A landscape with many valleys, sampled at points; each row gives a point and its height.
A ball rolls from a point to whichever of its 2 nearest points has the largest drop for the distance, and stops where none of them is lower. Distance is the straight distance between rows; heights are no part of it.
k190 (h 40): [ 93  97 111  79 122 105  86 129 114 105  97 109  91 105 111 113  89  87
  91  89  87  93  97  85 117  94  87  73  94 107  90 100  95 104  95  92]
k196 (h 322): [ 73  86 119  83 110  93  85 100  87  97 108  77 111  90 116 116  88  99
  90 101 110 140 115 119 100  92 102  92 105  90 107 109  94  93 105 114]
k861 (h 576): [ 88  86 136  82 104 118  81 115  97 110 121 114  98 108 111  98  83  92
 100  85  95 104 108  89 121  82  78  93 110 110  88  90  81  94  89  98]
k564 (h 225): [ 85  83  71 132 106  98  89  83 109 124  93  66 100  88  97  80 106 121
 108  89 109 114 106 119  97  83  98 128  92 101 101  99  99  84  93 103]
k518 (h 604): [125  89  86 119  97 112 107  82 109  98  76 100 104  79  86 101 107  94
 111  94  95  77  76  97 107 101  95  99 100 121  89  97 116  95 130  80]
k459 (h 622): [ 90  99  99 101  82  81 104 115  96  96 125 106 115  85  99  74 114 111
  95  93 110 112 108 116  80 114  85 127  77  62 121 119 136  72  88 110]
k197 (h 497): [ 93  89 148  66 102 120  88 111  87  85 123 119  99 103 120 104  88  93
  83  97  97 116 111  91 112 100  92  88 105  96 104 108  87  94  93  98]
k900 (h 674): [ 92  99  97  98 105 110  92 111 120 119 102  90 106 101  99 100 100 107
 109  86  87  98 116 117 129  70  88  86 111 110  82  78  97  82 107 104]
k465 (h 432): [118 133  98  92  98 110 103 107  95  92 100 117  92 100  94 110 117  76
  82 108  76  84  89  89  94  91  89  75 112 136  94  79  93 114 114  81]
k452 (h 607): [ 93 100 103  90  73  93 105 102  88  88 117 114 112 105 103  77 113 102
 102  89 121 106  94  96  90 114  96 121  86  65 109 121 127  73 100 121]
k489 (h 565): [111 126 106  84  90 106 115  88  78  96 109 132  90 116 105 103  99 104
  84 123 100  98 100  84  89 124 111  92 113  98  91 107  96 102 104 106]
k325 (h 394): [111  90  97 101 104  74  95 125 117 108 111 117 108  97  93  75 103 111
 125 100  78 101 122 109  92 106  81 125  76  70 109  90 129  85  89  94]
k533 (h 395): [ 78  64 118  88 128  88  80 102 102 108 100  85 103  84 106 107  82 103
 107  92 106 131 103 111  95 105  88 100  91  93  99 116  84  92  95 111]
k294 (h 566): [106 116 107  77  97  98 101 100 101  91 109 129  90 105  95  91  99  86
  96  93  86 102 116  99 104 111 111  82 104  88 104 108  92 105 113 120]
k969 (h 602): [115  97 108 114 102  95 100  97 114  90  87 107 111  96 116 101 102  98
 114  82 117  82  89  86 111  83 101 103  71 104 108  94  92 102  85 101]
k216 (h 445): [119 111 102  92  69  93 117  86  85  92 120  87  96 126  96  93  98 110
  98 125 116  97  95 107  88 130 116 106 108  82 110 112 125 112  95  99]
k306 (h 320): [ 78  71 119 101 106  92  75 100 103 117 106  57 111  78 110 105  92  92
 102  80 110 130 106 107 116  74  78  83  78 100  89  98 100  74  87 105]
k442 (h 658): [ 93  91  95 112 122 118  86  96 115 120  95  82 110  95 118 108 101 104
  94  75 102 108 100 124 121  62  95  77 114 112  94  75  90  87 105 105]
k272 (h 843): [ 83 101  89  91 115  98  92  92 104  97  92  77  89 101  87 111  91  86
  97 104  86 123 114 111  94 108 105  89 117  99 106 105  95 102 117 103]
k299 (h 339): [101 119  99 103  86  95 103 106  88  97  85  67 104 118  92 116 121  79
 101 100  95 112 105 114 112  84 120  89 105 129  85  85  97 113 104 110]
k713 (h 661): [ 89  72  97 106 147 115  95 101 111 119  89  75  91  98 122 126  96 105
  95  90 103 108  92 101 108  80  90  75 108 107 110  96  84 105 101  99]
k490 (h 700): [ 99  71  91 115 138 106  99 107 106 126  84 116  87  95 102 119  80 104
 108  73  82  94  94 100 108  96  90 107 100 109  91 108  86 114  97 109]
k444 (h 248): [ 93 103  98 114 105  96  86  93 107 100  76  78 102  96 102 109 108  85
 104  86  94 115 111 111 122  69 112  93  88 115  92  89  90  90 103 109]
k348 (h 520): [ 87  93  96  96 107 103  85 107 105  98 100 109 112  96 103  96  90  97
 118  85 106  92  91  83  98  93  91 114  93 100  95 116  94 116  97 105]
k898 (h 766): [ 92  95 120  74 110 112  99 107  81 108 116 127  94 105 108 102  88 105
  93  99  75 102 129 110 123 103  89  85 110 102  88 103  82  79 104 118]
k738 (h 754): [ 80 116  94 103  90 103 122  87  93 106 104  71  84 113  91 107 111 105
 104 116 106 119 112 111  89 111 114 100 110 100 100  95  91 110  89 106]
k112 (h 572): [114  97 101  98  73  97 100  82  96 109 125  99  90 106  86  74  89 123
 125 117  94  95 106 104  96 134 101 131  92  95  90 118 121  91 102  96]
k105 (h 481): [110 112  90 135  91 117 111  79 119 120  95  75 113 115 104 104 117 120
 104  95 106  83  86 121  93 107 110 116 109 122 111 108 100 115  98  88]
k865 (h 574): [ 84  96  84 116 109 106 107 107 119 111  77  68 102  97 114 116 111 112
  95  91 108  98  89 100  98  95 111  98  98  93 112 112 105  99  97  90]
k836 (h 549): [ 92  84  89 110 125  95  95 114 124 130  82  78  90  88 102 113  96 109
 104  78  99  92  99 102 105  95  96  94  91  87 106 118  98 103  87 103]
k592 (h 536): [131  93  88  94  90  85 102  95  97  79 108 116 104  95  80  93  87  95
 104 107 116  80  80  83  79  96  99  96 109  89 117  87 117 123 103  94]
k361 (h 625): [105  97 100 103 113 144 103 103 115 113  90 115 116  92 129 113 110 101
  86  81  91  89  87 108 106  84 107  70 126 123  94 100  89  92 103  92]
k988 (h 435): [ 80  80 111 101  95  92 101 106 101 114 116 120  97  83  97  81  99 113
 124  95 107 107 112 106  91 109  81 131  84  79  93 110 108  74  91 114]
k475 (h 282): [ 86  81  95 120 109  87  83  84 103 127 111  88 109  74 101  88  95 113
 119  94 100 124 123 123 100  80  93 138  77  91 102  97  92  84  85 111]
k270 (h 692): [127 111  91 117  86  89 108  88 114  86  91  95  99  98  73  92 106  96
 107  92 108  77  74  96  91  91 115  86  92 105 109  96 107 114 112  82]
k917 (h 582): [103  95  84 103  92  97 114 101  98  91  96 109  99  99 101 100  91  99
  99 110 112  86  80  72  83 112 101 111 101  88  93  98 105 103  95  73]
k526 (h 727): [ 99 108  87 110 104 110 123  87  96 103  93  92  87 104 103 118 111 108
  96 128 104  87  84  83  89 101 106  96 109 114 110  91  90 123  99  82]
k370 (h 216): [105 115  99  90 117 104  86 124 120  89  93 102 101  96 103 111  94  81
  98  98  80  98 107 102 109  89  90  80  99 118 107  81 101 109 111  94]
k563 (h 324): [102 113  92  96  91 103 103  99  98  69  95  75  99  99  92 107 106  86
 102 118 100  99  81  91  90  98 109  87 107 113  98  84 113 110 115  82]
k892 (h 603): [140  95  98 106  92  98 112  86  95 111 100 133  90  98  81  90  98  79
  92 107 100  66  72  81  94 106 102 102 104  97  97  81 102 114 105  83]
k98 (h 458): [ 84  75 111  88 123  84  77 117  97 107 107 102 111  89 101 100  81 104
 113  78  99 114  90  91 105 103  79 107  82  93  85 125  93  98 100 118]
k286 (h 599): [113  97  96  92  83 103 101  80 100 104 113 104  78 106  75  81  84  94
 118 105  82  91 100  97 107 120 107 112 105 102  83 109 105 101 112  91]
k424 (h 591): [116  97  86 126  99 117 107  73 104  98  81  91 107  98  97  92 106 102
 105 109 110  87  72  94  91 107  93 115 110 132  93  96 106 102 111  86]
k449 (h 524): [121 109  96 109  82 101 102 113  96  99 110 124 105 101 101  70 108 122
 104 117 103  93 119 105  90 121  88 135  93  72 109  92 123  83  82  95]
k2 (h 832): [ 99 101  84 113 130  95 101  88 116 102  86  82  84 104  87 114  93  82
  95  94  94 100  96 102  92 103 105 103 101 106 123 105  93 114 114  93]
k43 (h 514): [ 79 111 113  84  85  98 107 103  83  86 108  91 100 107 117 105 105  88
  95 106 114 126 107 104  86 105 120  94 101  82 104 111 105 103 100 118]
k239 (h 553): [137 108  85 118  94  88 105  92 105  91 107 118 116 100  85  86  98 104
 110 107 109  70  72  91  80  99  90 118 104  98 117  78 112 117  94  80]
k829 (h 695): [115  93  89 122 118 130 118  74 105 118  83 104  86 100  99 111 103  91
  95  95  82  82  79 109  96 105  91  96 127 126  94  96  99 105 122  84]
k42 (h 797): [112 104  96 101 113 104  99 102 103  91  77 106 101  90 112 112 106  85
  89 104 107  82  80  89 101  88  96  93 102 117 122  99  85 135 110  97]
k581 (h 411): [100  97 129  79 111 104 103  98  95  83 115 136 100  98 121 104  88 100
  80  93 105 104 104  93  98 109 109  93  92  76 111 119  90 101  94 101]
k97 (h 342): [ 95  99  93 126 110  77  75 102 110 111  97  83 117  88 106  93 102 112
 117  99  92 113 129 118  89  88  89 134  70  92 113  98 109  86  80  97]
k568 (h 412): [116 108 103 100  67  94 104  82  88  97 106  74  92 125  82  99  95  99
 109 120 110  98  93 102 105 124 109 103 102 119  98 108 117 114 103  96]
k511 (h 519): [ 94  88  80 129 119 110 104 120 128 137  92  85  89  87 108  97 103 124
 102  85  92  87 108 112 100 100  89 115  94  90 105 103  99  99  75  90]
k508 (h 606): [101 102  91 106 102 126 118  97 121 107  90  95 102  99 105 115 118 106
  85  88  95  81  81  93 101  99 110  79 118 111 106 106  92 104 109  82]
k73 (h 682): [126 100 111  85 105  96  95 113  96  95  88 134  89 103 101 106  98  84
  94  93 105  78  96  81 120  91  94  82  90 107 112  98  83 107  90 110]
k821 (h 515): [127 109  96  92  97  85 100 101  94  72 117 124 109 102  85  85  86 115
  97  98 110  91  90 105  79 101 122 102 105  76 119 102 109 123 105 102]
k631 (h 189): [107  94  95  80 102  96 104 115  87  97 106 139  94 108  84  94  93 106
  74 101  97  86  94  83  95 120 104 104 108  69 101 119 107  99 105  93]
k473 (h 487): [107 146 101  80  94 109  90 112  93  95 119 119  91 115 105 105 107  81
  85 112  81 101 113  94  89 100 103  82 108 125  92  84  86 108 102  99]
k293 (h 41): [ 71  97  85 103 111 105  93 105 106 100  88  51  99  99 102 121 112  80
  94 104 100 124 100 102  99  77 118  90 108 106 111  90 108 102 102  93]
k495 (h 509): [ 98 102  86 110  70  82 112  89  90  92  92  73 105  98  93 100 109  88
 106 103 115 114 110 110  92 106 116 115  81  91 101  96 115  96  88 119]
k961 (h 224): [ 98 112  94 111 112 127  92  99 102  96  99  69 109 116 113 110 113 102
  91 117  94 107  84 101  96  82 100  91 137 137  90  82  95 117 118  88]
k795 (h 564): [ 71  93 126  79  92  94 101 114  89  86 103  83 101 101 109 114 107  86
  99  98 110 120 107  92 107  91 112  90  84  91 116 110  89 108  85 108]
k960 (h 531): [102 124  97  91  98  99 106  98  97  88 100 112  84 112 102 107  99  79
 105 104  95  98 103  90 101 104 107  83 105 111  99  86  84 109  99 105]
k999 (h 853): [106 107 103  88  89  89 110  80  96  86 101  82  90 103  91 102  96  89
  91 115  92 116 118 124  98 120 118  85 112  93 107 103 113  96 115 103]
k820 (h 249): [ 62  84  97 101 103  92  92  98  84 113  95  61 105  86  99 108 100  99
  85 105 117 135 112 120  92  83  98 107 104  88 108 109  95  98  89 116]
k546 (h 288): [ 83  96 116  82 105  98 115 111  96 110 112 133  96 104  93  88  97 106
  90  88  90 105 105 102 101 125 102 101 102  73  99 127 100  84 105 106]
k998 (h 788): [ 90 119 110  78 106 113  89 122  93 100 125 123 106 115 104 101  90 104
  91 110  72 107 113 112 101 107  87  94 120 110  85  85  89  89 101 108]
k331 (h 482): [ 85  81 100 114 105 100 104 113 112 127  98 107  92  90 101  85  94 115
 122  91  99  94 110 105 102 101  88 121  85  86  93 104  91  94  79 102]
k959 (h 392): [ 86 107  96 109  86 107 103  94  94 115  97  67 107 122  99  97 106 102
 102  94 108 111 105 117 114  79 110  93 109 115  83  84  86 110  99 115]
k504 (h 592): [ 89  97  75 132 105  82 100  91  96  93  75  68 109  85  97 111 109  98
  93 100 115 111 101 109  87  87 109 117  80 104 114  94 106  87  86  93]
k793 (h 680): [109 123  88 106  77 104 121  88 119 100 102  93  90 117  81  92 101  96
 103  96 103  76  81  90  97 110 118  97 100 103 108  99 106 111  98  83]
k692 (h 624): [ 95  99  92  99  88  90 101  94 120 101 103 104  90 105  70  79  95 100
 119  84  92  81  89  95 104 105 103 117  86  84  94 110 109  96 107  92]
k455 (h 651): [ 81  79 118 112 118 106  93  97 119 104 104  80 101  92 122 112  89 111
 107  79 110 111  96  99 102  87  95 108  81  96 107 100  79 101  69  87]
k255 (h 318): [118  93  95  73  93  90  90 116  91  69 101 115 109  95  97 102  97  95
  90 107 111  97  96  88 100  98  93  77 105  87 108 105 116 101 114 105]
k70 (h 643): [102  90 102 110 130 136  88 104 111 111  88  86 105 102 128 121 109 102
  84  88  95 106  89 111 111  70  93  73 116 124 110  95  88 101 110  97]
k225 (h 242): [ 73  70 112 113 108 100  86  79 101 123 107  77 104  79  95  92  94 104
 104  76 116 126 104 118 112  69  92 102  83  94  86  98  84  82  92 106]
k408 (h 585): [ 81  99 105  89  78 101  96 102  85  91 107 109  99 105  96  77 106  96
 111  92 122 101  96  82  91 110  95 109  91  87  90 105 109  79  92 111]
k79 (h 824): [ 69 101 103  91  98 103  82 121 102  87 108  68 116  96 110  99 100  93
 103 101 103 118 101 103 101  85  90  91 106 111  83  88 106  89 106 100]
k131 (h 619): [126 104 104 103  95 109 107  88 105 100  87  97  91  94  84  99 107  85
 108 114  87  76  87 100 111 104  91  88 116 129  86  78 108 107 125  86]
k139 (h 380): [110 114  92 119  80  93 104  85  92  92  86  66  97 117  80 106 109  93
 108 105 100 107  91 109 112 103 111  90  99 133  85  97 109 108 115  97]
k747 (h 835): [ 85  93  90 110  95 117  96  96 110  96  89  76 114  95 110  99  95 100
 112  90 114 100  99  98 103  84  88  98 113 113  76  95 104  87 105  99]
k80 (h 375): [113 118  98  83  92 106 106 111 100  82 102 103  91 106  93  95 108  84
  85 116  96  85  81  77  96 101 102  80 117 105  96  80 109 119 108  72]
k673 (h 532): [128 137 100  81  94 102 105  89  85  91 121 139  89 106  95 101 103  90
  82 118  82 102 102  88  87 113 107  75 111 115  89  90  97 108 113  96]
k753 (h 663): [ 84  88 118  90  92  81 104 110  97 113  98  84 104  77 113 104 100 107
  81 101 104 120 125 120 105 108 102  97  93  69 105 129 103  84  98 127]
k382 (h 827): [108 101  92 116 121  98  98 112 115 111  88 107 109 109 106 111  97 110
 102  92  98  72  96  99  98 104  86 114  99 101 121 103  92 123  90  88]
k570 (h 590): [100  99  90 123  97 118 112  90 114 104  75  63 107  99 107 115 124 107
  90  98 109  98  84 112 102  90 115  86 116 116 107 105 105  95 111  84]
k717 (h 258): [ 98  99 111 105 107 105 101  95  91  92  90  95  98  94 102 110  96  99
 104 105 100 114 117 114 116  88 101  84  95 122  99  87  73  91  95 109]
k390 (h 647): [ 93  95  95  90  86  68  94 101 103  99 116 116 108  97  75  77 104 110
 124  91  98  95 100  96 102 105  97 120  72  69 107 115 119  90 104 112]
k246 (h 492): [110 108 107  87  93  90 104  99  95  80 124 132 116 101  95  83  94 108
  91  79 106 102  90 103  89 103 114  92  93  62 109 120 111  97 114 109]
k993 (h 656): [105 101 104  80  95 102  85 121  94  83 107 142 102 104  98  85  96  74
  90  92  96  95 100  72 103  99  98  91 101  90  83  91 110  94 110  90]
k329 (h 283): [ 99 123  98 108  94 106  92 121  93  86  94  67 114 120 109 118 115  99
  97 112 103 118  96 106 105  82 103  93 112 137  84  66 103 110 103  99]
k426 (h 541): [ 95 105  97  98  96  72 105  94  98  85  85  89 107  93  90 116 109  85
  94  95 103 118 110 113  99  95 126  98  85  92 113 107 103 110  95 114]
k769 (h 287): [106 105  91 106  93  86 107  87  90  61  90  98 104  96  90 102 100 104
  97 113 111 110  93 102  88 110 105  89  99 104  93 103 110  96 114 101]
k798 (h 807): [ 78 117 103  89 103 114  88 123  99  90 112  95 105 108 103 102  93  96
  91 114  88 112  99  97  94  95  96  96 129 117  83  75  97 100 110  89]
k56 (h 600): [109 107  95  81  94 107 121  93  78 107 108 113  72 117  91 115 102  96
  82 127  90  77  92  80  90 120  99  97 116 101 104 103  89 107  94  82]
k493 (h 740): [ 97 101  90 112  97 106 123  84  99 106  96  71  75 102  93 109 116 109
  98 132 105  99 100 105  85 120 102 113 107 111 120  90  97 116  92  83]
k476 (h 655): [132  96 103  97 120  88 104 101  85  94  88 146  92  91 101 107  96  93
  93 111  90  81  95  93 100 108  95  90 100 101 114  97  85 117 104 103]
k491 (h 557): [ 72  95  89  99  93  86  93 103 102  96 101  78 111  94 100  88 102  92
 116  91 117 102  95  94  90  98  93 111  92  88 100 114 106  92  97 107]
k113 (h 230): [ 83  95 107  82 104 102 104 124 105 110  94 109  87 107  98 104  95  95
  94  95 102  88 107  82 114 102  91  92 101  87 112 105  89  95  85 100]
k223 (h 570): [107  97  90 109 107  66  93  96 110  95  91 101 113  88  86  99  98 102
 110  91 101 109 108 109  93 100 109 111  70  74 120 102 106  98  94 107]
k610 (h 571): [ 91  96 106 119 107  83  97  88  99  86  85  81 105  95 106 120 101  91
 100  96 115 111  99 106 103  81 118 109  71 102 124 101  87 103  81 100]
k633 (h 626): [124  91  95 101 107  90 103  95  97 110  98 155 100 101  94  99  94 105
 106 103  90  76 105  90 107 108  99 122  95  96 100  96  94 105  95 101]
k309 (h 417): [105 100 128  84  85  86  88 103  96  91 111 115 109  98 110  94 107  93
  96  79 102 115 112 111 121  91 121  83  82  77 113 117 107  90 108 132]
k788 (h 162): [ 59  92  94 104  94  91  86  96  88  98  93  53 118  95  95 113 107  80
  89  91 109 133 101 114  99  71 113 100 101 100  89  96 104  94  96 102]
k479 (h 505): [105 102  96 106  99 108 113  91  96 117  93 112  82 107  97 101  92 110
 111 106  98  85 113  98 103 112  89 116 109 105  95 100  82 101  91 114]
k755 (h 255): [103  97  98  95  87  85 100  91  89  70 103 106 115  87 100  89 103 104
 108 102 102 109 111 103  99 106 104  98  91  97  90 114 118  80 117 125]
k763 (h 157): [103 129  93 110 106 131  87 109 113 110 117  89 109 107 110 116 102 104
  88 103  81  96  85 105  94  83 101  95 136 143  76  67 102 105 114  81]
k807 (h 460): [ 98  91 126  84 101  78  89 104 100  95 118 131 110  95 104  81 104 102
 103  74 107 110  97 102 103  97 110  97  71  60 112 127 114  85 114 123]
k650 (h 840): [ 72 117 118  81  86 102  84 120 100  90 112  96 115 116  86  88 106  85
 105  93  95 115 107 103 108  98 100  91  99 107  86  93  98  91 106 109]
k583 (h 577): [105  89  86 114 118  73  95 111 124 115  86 102  98  86  90 104  91 105
 115  86  93  86  94 100 104 105  93 105  74  84 104 109 108 101  97  96]
k381 (h 664): [114 127  95 104  79 111 111  82  99 114 103 104  79 122  81  91 101  95
  99  99  88  69  89  77 111 111 104  90 105 117  88 102  97 104 100  87]
k386 (h 286): [112 104  95 111 110  96  88 104 116  82  77  85 106  93  98 106 110  83
 103  95  94  98  96  96 112  80 101  89 100 124 100  89 106 104 124 103]
k111 (h 688): [ 93  81 101  89 117  99 109 108  91 108  90  98  92  84 113 104  93 115
  86 111 104 116 128 114 104 115  93  98 102  86 106 109  87  86  95 118]
k923 (h 535): [101 104  87 106 101 104 111  89 105 119  91 113  84 106  91 104  99 101
 114  91  80  80 103  94 113  93  98  99  96 112  82  97  77  97 110 104]
k613 (h 428): [ 76  98  97 116  94 117 108  96  97 122 101  84  99 118 104  93 102 123
  99  84 112  98  99 110 108  81 102 100 105 103  87  95  70 102  87  99]
k470 (h 374): [ 75  76 131  89 101  96  96 108  96 107 117 125  95  82  98  88  94 107
 111  86 106 119 111  99 105 112  96 100  85  81  86 115  96  77 100 110]
k337 (h 608): [ 79  97  80 122  93  76  93  90  83  96  96  66 113  85  98 110 106  99
  84 109 111 129 114 118  73  99 106 134  81  89 120 110 114  86  74 101]
k693 (h 787): [116 125 106  91  80  95  93 102  90  92 104 112 100 118  84  85  98  99
 103 119  94  97 101  83 112 103 101  90 107 122  69  88 111  93 115  93]
k77 (h 373): [115 109 117  83  91  89  86 110  96  62 115 115 109  86 118  91 100  89
  92  90 105 121 106 105 109  87 112  72  86  88 107 104 114 102 115 122]
k6 (h 612): [ 67  83 119  94  94  92  97 107 102 109 109  75 105  89 115 111 100  95
 105  91 118 122 102 100 102  88  96 107  79  83 114 107  85  94  68 101]
k626 (h 812): [111 109  93  97 105  88 101 104 109  90  94  99 101 105 100 109 102  97
 102 110 105  84  97  96  95 106 103 104 100  92 136  98  91 138  97  99]
k403 (h 711): [ 97  74 130  88 114  98 108 104 101 108 109 114  88  83 118 107  81 111
  95  91  96 111 123 113 111 115  96  94  88  81 115 117  87  89  79 117]
k911 (h 393): [ 67  70 102  95 115 102  86 120 102 121 107  74 104  83 106  92  91 102
 106  90 112 117  95  99 107  83  61  88  99  90  81 100  99  83  90 103]
k84 (h 882): [131 113 105  91  88  96 106  86  82  73 106  98 101 110  90 106 108  92
  85 127 101 106  96 105  88 117 113  77 119 122 116 100 108 128 122  97]
k803 (h 578): [104 109  89 129 106 101 107  89 126 102  82 102 114  98 107  95 109 116
 112  85  98  84  88 106  99  94 117 111  80 101 103 104  94 101  92  94]
k371 (h 341): [114  92 101 111 108  80 105 101 111  99 107 127 111  94 113  89  98 116
 109 105  84 101 119 123  81 119  93 119  81  65 116 109 125  93  99 110]
k839 (h 681): [118 111  88 109  96 127 116  83  98 123 101 107  86 112  90 107 107  95
  94  90  75  68  80  90 102 107  96  86 123 130  77 104  91 101 110  84]
k284 (h 552): [104 105  96 101  94  93 110 105  97  84 107 115 109 105 101  91  99 114
  98 120 117  93  98  93  81 119  99 121  90  78 115 101 106  98  79  90]
k363 (h 872): [114 118 103  70  92 102 101  99  92  75 127 103  98 111  98 101  99  93
  76 125  91 108 101  96  90 117 121  80 124  98 105 105 120 113 118  93]
k868 (h 634): [129 134  98 108  89 112  93  90 116  97 100  94 100 100  91  95 108  90
  98 102  80  85  75 101 105  95  98  85 114 147  90  78 120 110 134  74]
k208 (h 862): [103 123 110  83  88 103 106 101  95  83 115  92 104 104 110 108 100 102
  86 120  87 120 112 117  98 117 113  86 127 101  93 103 115  99 126 108]
k535 (h 630): [143 108 106  86  82  93 109  94  84 102 107 136  84 115  71  86  96  99
  80 108 101  69  83  84  96 114 105  96 111  91 106  96 106 102 105  91]
k579 (h 758): [ 89  84  97  91 109 110  90 104  94 100 102 118  94  91 101  95  85 105
 116 105  90 110 115 103 109  97  82  98 122 104  67  94  96  88 118 111]
k324 (h 616): [ 98 110 117  78  82 102  88 108  96  79 100 124 103 108 105  87 100  80
 100  92 118 102 101  78 101  94 102  93  90  86  94  91 110  87  99 117]
k481 (h 640): [ 93  91 100  89  76  81 108 113  92 105 105  81  99  83 102  86 106 107
  89 105 111 117 118 110  91 119  96 112  92  70 113 123 118  79  90 114]
k27 (h 779): [ 98 107 102  92 122 116 101 113  94  92  85  99 100  88 116 123 115  93
  88 123  88  92  78  78 112  80  94  80 109 119 115  93  88 124 114  79]
k771 (h 595): [121 102  99  85  97  94 105 101 102  99 105 143  84 108  88  91 102  98
 107  92  97  76 108  90 113 109 107 100  95  82 109 105 103  97 108 123]
k731 (h 677): [108  85  97 106 136  98  96  97  97 106  84 128  83  90 103 124  90  92
  96  95  84  89 103  97 100 105  89  96 100 113 112 107  82 110 102 105]
k87 (h 476): [108 106 100  90  67  88 116  95  83  79 101  92 108 112 103  97 111  94
  95 109 122 106 102 102  93 111 120  98 100  84 106 109 126 106  99 120]
k929 (h 573): [134 105  93 117  99 102 105  77 103 106  87 115 111  95  94  99  97  95
 102 105 113  71  63  84  87 109  94 117 114 113 100  92 106 126 108  84]
k450 (h 296): [113  89 102 102  99  91 108  87  98  83 104 130 110  83 116  88  93 120
 110 101 106 104 109 104  92 111 101 109  78  79  98 108 117  80 102 117]
k379 (h 325): [ 82  99 110  81 111 105 110 110  86  92 102 122  91 106 113 110  98 106
  91 113 100  95 102  87  98 110  98  99 102  90 110 103  79 110  85  95]
k385 (h 469): [112 112  93 108  91 108 109  91  99 121 111  97  89 119  97  90  96 116
 111 122  99  89 116 102  90 124  90 134 112 105 100  95 100 109  77 101]
k396 (h 268): [104  93 105  75  96  93 107 116  89  84 101 108  97  94  96  99  96 110
  80 119 103  92 106  94 100 121  96  91 116  81 108 113 114  96 109  97]
k899 (h 708): [ 85  87  91 106 120 116 111  98  94  97  86  87  84  98 111 111  95 105
  98 122 109 107  98  95  96 103  99 104 107 106  97  88  84 108  98  91]
k654 (h 631): [ 90  98 114 122 103  98  93 105 123  97  99  96 119 102 124 103  96 110
 113  82 106  90 100 104 100  88  93 120  77  97 116  94  93  97  65  87]
k545 (h 823): [108 110  86 119 110  81  98  90 111  86  90  86 105 107  84 106 103  93
 101  98  98  97  96 110  86 104 113 117  92 105 132  96  99 124 100  90]
k560 (h 739): [ 95  86 125  92 116 112 105  94  93 100 108 128  87  95 107 110  80 102
  95  85  83 104 118 104 113 105  98  91  86 102  97 102  69  97  87 109]
k318 (h 199): [ 90  90 104 100 101  93  95  93  90  87  95  96 106  92 106  93  88 106
 113  95 110 120 113 106 104  98 102 104  91 105  90 104  81  86 103 121]
k915 (h 732): [ 92  71 100  95 120 114  89 114  99 127 101 119  91  94 107 101  82  91
 114  83  91  98 108  96 118  90  82  99 113 107  76 101  89 105 103 118]
k947 (h 683): [ 90  74 106  97 135 106  92 109 102  96  83  77  88  92 113 129 101  96
  93 120 104 122  96  93 106  86  91  88 100 109 117  99  89 105 101  96]
k609 (h 485): [ 94  93 108 101  91 114 101 110  88 117 112 128  96 105 100  68 103 123
 107 106 105  96 114  88  89 115  88 140  93  81  90 103 109  82  84 103]
k108 (h 753): [ 96 102  95  91 113 117 105 101  86 107  95 114  88  99 118 123 107  87
  90 118  93  87  81  69  94  91  96  98 118 112  99  90  79 118  97  79]
k90 (h 391): [ 95 111  86 122  90  91  93 103 111 102 107  88 119 104  98  82 102 113
 123 105  99  93 115 109  89 101  81 136  84  90 100 100 113  93  83  91]
k127 (h 560): [102  90  88 120 114 116 109  93 124 117  87 111  99  91 106 104 109 117
 111  73  85  80  98 106 110  87 109  99 101 110  91 113  89  89 104  98]
k572 (h 623): [ 93  90  88  95  99 110  95 113 105 103  99 118  93 101  96  94  91  84
  97  89  93  82  87  72  96 107  95  99 111  97  72  99 108  98 105  77]
k345 (h 430): [ 95 104  92 113  82  97 100  99  96 107 109  84 106 112 102  86 101 114
 119 110 117 102 117 110  91 107 100 135 105  96  99  99  98 103  85 113]
k251 (h 803): [114 143 108  93  75 100  94 109  91  80 105 105 107 121  95 103 114  94
  95 113  98 117 103  94 110 100 110  81  95 127  77  82 110 112 109 112]
k109 (h 169): [ 84  82  92 126 109  95  93  79  98 129  82  64 101  80  96 100 100 104
  96  88 112 126 114 122 112  61 110 104  93 103  91  96 100  79  91 108]
k268 (h 548): [130 113 103 110  83  90 110  88  96 103 114 121 107 116  88  76 103 130
 119 129  96  94 112 103  98 126 103 124  94  86  96 102 126  94  90  95]
k848 (h 459): [103 102  88 119  92 123 117  94 101 122  94  82 107 110 102  91 108 126
  99 102 108  79  88 105 103  99  96 108 120 109  93 106  87 109  89  90]
k103 (h 635): [104 109  95  95  89 116 111  93  89 127 108 102  79 130  90  95  96  99
  90 107  96  73  86  77  96 120 105 115 119  95  94 100  99 102  87  71]
k622 (h 773): [104 101  96  99  91 114  98  96  91 101  94 106 102  98  94  87  89 106
 108 113  97  99 104  93 107 111  93  95 116 123  61  91 100  85 112 100]

Call two points neighbours if one is among the 2 nearest of the other. Go from one point of each pair to the other, from neighbour to neighbour, staying as low as possible. Name the highest point that can't be avoided.
k190 and k444: k386
k444 and k318: k717
k631 and k763: k583

For each start below, name the point where the ball stops.
k654: k109
k131: k631
k798: k408
k892: k631
k692: k631
